Each scene shows the same named points in several views. A view is turned or mirrored, shifted and resized as a whole, has a little noise and may leave points out.

Scene 1
View 1
Fika: 25; 6; -8; 3; 8; -3; -14; 9; 10; 8; -3; 23; -26; 14; -11; -15; 14; -9; -6; -18; -30; -24; -14
gitu: 27; 1; -18; 20; 16; 0; 11; 26; -8; 16; -22; 12; -14; -14; -8; 8; -6; -22; -6; 32; -3; 4; -14
Sese: 4; 10; -11; -2; 5; -14; 14; 33; 13; 20; -11; 7; -9; -12; 21; 6; 10; -1; -11; 10; -25; 4; -2
nefir: 9; 29; -16; -27; -6; 1; -7; 4; 5; 11; 3; 10; -13; 19; 9; -9; 36; 6; 2; -15; -40; -15; -18
vam: 6; 11; -6; -13; 9; -12; 5; 15; 5; 19; -8; 6; -9; -9; 14; -3; 16; 2; -18; -5; -26; -1; -8
paf: 4; 20; -14; -25; 16; -3; 6; -10; -7; 24; -7; 2; -2; -15; 0; -10; 29; -6; -25; -4; -9; -2; -11
mova: 8; 20; -15; -27; 3; -8; -16; 7; -23; 11; -7; -4; 5; 5; 20; 2; 14; 18; -12; 0; -37; 11; -26
gaf: 6; 4; -1; -3; 14; -18; 4; 18; 16; 20; -7; 11; -13; -9; 12; -8; 15; -1; -21; -11; -26; -8; -2
zur: 27; 10; -16; -17; 18; 2; -35; -16; -50; 5; -14; -1; 4; 8; -8; -9; 1; 5; -18; 0; -23; 8; -43
Zenen: -3; 28; -10; -29; -7; -10; 5; 15; 30; 19; 7; 10; -15; 10; 22; -9; 43; 8; -4; -23; -44; -17; 0
lukab: 16; 20; -18; -14; 7; 2; -5; 2; -13; 13; -9; 4; -4; 2; 2; -3; 16; 0; -10; 4; -22; 0; -21
povu: 12; 9; -15; 0; 10; -8; 6; 27; -9; 16; -17; 2; -5; -11; 13; 10; -1; -3; -10; 22; -18; 11; -13
rati: 11; -10; -2; 21; 20; -22; 15; 39; 10; 20; -20; 10; -13; -26; 13; 6; -12; -10; -23; 18; -15; 8; 2
fub: 19; 14; -22; 0; 7; 1; 2; 21; -15; 13; -16; 6; -8; -3; 6; 9; 2; -7; -2; 24; -15; 8; -21
View 2
gitu: 5; -3; -7; -10; 8; 12; 16; 9; 20; -10; -11; 8; 3; 5; -2; -12; -5; -19; 6; 27; 4; 11; 0
nefir: -2; -12; 1; 1; 10; -18; 3; -11; -9; -8; 5; 20; -5; 5; 12; 4; -19; 0; 9; -7; 12; 20; 8
Zenen: -4; -17; 1; 9; 2; -16; 5; -17; -13; -9; 8; 20; 8; 13; 10; 12; -16; 2; 10; -4; 16; 14; 17
povu: 4; -6; 0; 4; 4; 12; 3; 4; 12; -13; -6; 13; 2; 10; 3; -10; -2; -11; 3; 14; 2; 10; 3
rati: 4; -3; -2; 0; -6; 15; 13; 7; 20; -12; -4; 4; 16; 16; -2; 1; 5; -14; 12; 24; 6; 3; 8
mova: 2; -2; 7; 6; 6; 1; -13; -4; 2; -15; 4; 16; -8; 7; 11; -8; -5; 0; 6; -9; 1; 16; 0
gaf: 0; -4; 0; -3; -5; -4; 7; -4; 7; -12; 8; 5; 10; 13; 2; 11; -3; -5; 20; 8; 12; 10; 10
zur: 2; 10; 6; -13; 12; 0; -15; 3; 13; -16; 8; 6; -24; -6; 11; -17; -5; -3; 16; -7; -3; 23; -12
Sese: 1; -10; 0; 8; -1; 6; 8; -3; 6; -11; -3; 14; 11; 15; 2; 1; -3; -9; 5; 12; 8; 7; 12
fub: 4; -4; -2; -1; 10; 7; 5; 4; 11; -11; -8; 14; -3; 6; 4; -13; -7; -11; 2; 13; 2; 14; 0
lukab: 0; -4; -1; -4; 8; 0; -2; -5; 3; -13; 1; 13; -7; 1; 8; -8; -10; -8; 7; 3; 5; 16; 2
vam: 1; -6; 0; 3; -2; 1; 4; -5; 6; -13; 3; 10; 7; 12; 4; 4; -4; -7; 12; 8; 8; 9; 11
paf: -7; -4; -5; -9; -3; 2; -4; -20; 1; -16; 8; 9; -6; -6; 7; -6; -8; -12; 8; 6; 8; 11; 11
Fika: 3; -4; -3; -13; 8; -17; 14; 1; 5; -7; 6; 8; 1; 6; 4; 9; -16; -3; 21; 6; 16; 21; 3
View 3
gitu: 10; 19; -3; 11; 10; -17; -17; 20; -3; 19; -30; -6; 1; -9; -8; -1; -2; 12; 0; -12; 6; 6; -1
Fika: -8; -1; -4; 3; -4; 3; -3; 14; -22; 5; -20; -16; 15; 5; -2; -9; 6; 15; 1; -4; -4; 12; 12
rati: -6; 4; 1; 12; 10; -11; -20; 16; -3; 19; -19; -3; -8; 0; -12; 0; -13; 6; -8; -15; 18; 2; -7
mova: 3; 4; -3; 4; -7; 10; -18; 6; -15; 1; -1; 1; 2; -17; 7; -9; 22; 11; 7; -5; 2; 7; -16
zur: 10; 10; 0; 13; -10; -7; -24; 9; -22; 10; -7; 8; 13; -14; 10; -13; 34; 20; 6; -13; -12; 23; -7
Sese: -5; 4; -3; 1; 5; 3; -11; 12; -5; 8; -14; -6; -4; -9; -6; -3; -5; 4; 0; -7; 16; -4; -11
fub: 10; 16; -4; 8; 4; -6; -16; 15; -7; 11; -20; -6; 1; -15; -2; -3; 9; 10; 4; -7; 4; 5; -8
lukab: 2; 8; -3; 1; -3; 0; -11; 10; -12; 6; -15; -2; 9; -14; 5; -8; 16; 12; 8; -10; -3; 7; -8
Zenen: -17; -8; -7; -16; -6; 23; 7; 4; -15; -8; -8; -14; 8; -4; 3; -8; 5; 4; 7; -1; 7; -8; -6
nefir: -6; 0; -7; -8; -7; 18; 2; 6; -19; -5; -11; -13; 13; -10; 6; -9; 16; 10; 9; 0; -3; 1; -2
povu: 5; 12; -2; 8; 5; -4; -18; 14; -5; 12; -16; -3; -4; -14; -5; -4; 3; 8; 2; -10; 11; 2; -12
vam: -9; -1; -2; -2; -1; 2; -10; 8; -11; 7; -12; -3; 3; -5; 0; -6; 4; 7; 3; -10; 7; 1; -9
View 4
Sese: -2; 22; -20; 0; -21; -12; -24; 17; -4; 10; -6; 7; -2; 3; 21; -3; -11; -15; 6; -6; 0; -14; -17
paf: 14; 11; -19; 20; 6; -6; -23; -5; 4; 0; -4; 1; -5; 6; 21; -12; -3; -1; 24; 13; 4; 17; -15
vam: 6; 15; -13; 1; -10; -11; -20; 9; -1; 7; -4; 5; 3; 4; 22; -7; -11; -6; 12; 3; 6; -1; -8
Fika: 19; 4; -2; -14; -6; -13; -6; 3; 6; -7; -23; -12; 17; 5; 24; -18; -26; -8; 20; -8; -12; -3; 8
Zenen: 14; 22; -8; -15; -23; 5; -18; 14; 5; 1; -8; 32; 1; 20; 32; -31; -26; -6; 25; 7; 9; 2; 6
gitu: 5; 9; -27; 14; -10; -23; -17; 6; -1; 4; -24; -26; -3; -8; 13; 14; -4; -18; 7; -23; -23; -12; -30
lukab: 12; 7; -11; -1; -1; -8; -16; -2; 10; 6; -17; -2; -9; 0; 20; 2; -5; 3; 25; -4; 1; 10; -13
povu: -1; 15; -20; 4; -14; -15; -21; 10; 1; 14; -11; -4; -9; -6; 16; 15; -2; -9; 8; -13; -3; -8; -26
rati: -8; 17; -24; 10; -16; -28; -21; 18; -14; 12; -2; -16; 11; -7; 15; 7; -10; -24; -9; -9; -10; -25; -20
gaf: 7; 14; -7; -4; -10; -17; -14; 12; -6; 5; -1; -3; 18; 5; 23; -14; -19; -12; 6; 6; 3; -9; 2
mova: 6; 10; -3; -15; 0; -3; -21; 2; 14; 18; -8; 11; -13; -3; 19; 12; -1; 12; 21; -1; 18; 11; -11
View 5
povu: -4; -1; 6; 1; 5; -2; 19; -10; 0; 3; 6; -14; 11; 5; 23; -10; -6; 14; 9; -5; 6; -11; 7
gaf: -3; -12; -6; -3; 16; 13; 8; -9; 12; 6; -3; 7; 1; -15; 1; -21; -11; 11; 3; 8; 9; 15; 0
Zenen: -9; -7; -7; -4; 25; 28; -1; 22; -9; -6; -16; -11; -10; -28; -2; -33; -9; 8; 1; 26; 11; 0; -14
Fika: -3; 5; -4; -18; 7; 20; 5; -7; 28; 14; -18; -13; -12; -27; 2; -15; -9; 7; 15; 3; 9; 18; -7
nefir: -13; 1; -1; -4; 10; 26; 0; 20; 3; -2; -23; -21; -17; -33; 11; -18; -11; 7; 10; 11; 10; -1; -13
lukab: -11; 1; 6; 5; -2; 9; 6; 0; 7; -4; -8; -22; -4; -17; 21; -6; -15; 7; 8; -6; 5; -1; 1
fub: -5; 6; 9; -3; 0; 4; 14; -7; 9; 3; -4; -25; 2; -6; 23; -6; -8; 10; 15; -9; 6; -8; 2
paf: -12; -6; 5; 18; -2; 10; -5; -5; 2; -19; -1; -22; 3; -18; 4; -11; -25; -3; 2; -2; 1; 10; 5
gitu: 6; 10; 12; -11; 2; -5; 19; -28; 18; 8; 10; -24; 21; 11; 14; -8; -5; 8; 19; -14; 2; -2; 11
vam: -8; -10; -2; 4; 10; 11; 7; -3; 2; -3; -2; -5; 1; -12; 9; -18; -12; 9; 3; 5; 8; 4; 1
rati: 7; -9; 0; -6; 16; -6; 21; -30; 9; 12; 17; 5; 23; 13; 7; -19; -5; 14; 7; -1; 7; 2; 12
zur: -22; -5; 8; 15; -25; 3; 9; -5; 20; 1; -17; -17; -19; -27; 41; 20; -24; 12; 12; -27; 7; 5; 6

In a view up to two points have been moved. Name them for each view, in the order of its rows, or write none.
view 1 | gaf
view 2 | vam
view 3 | none
view 4 | none
view 5 | fub
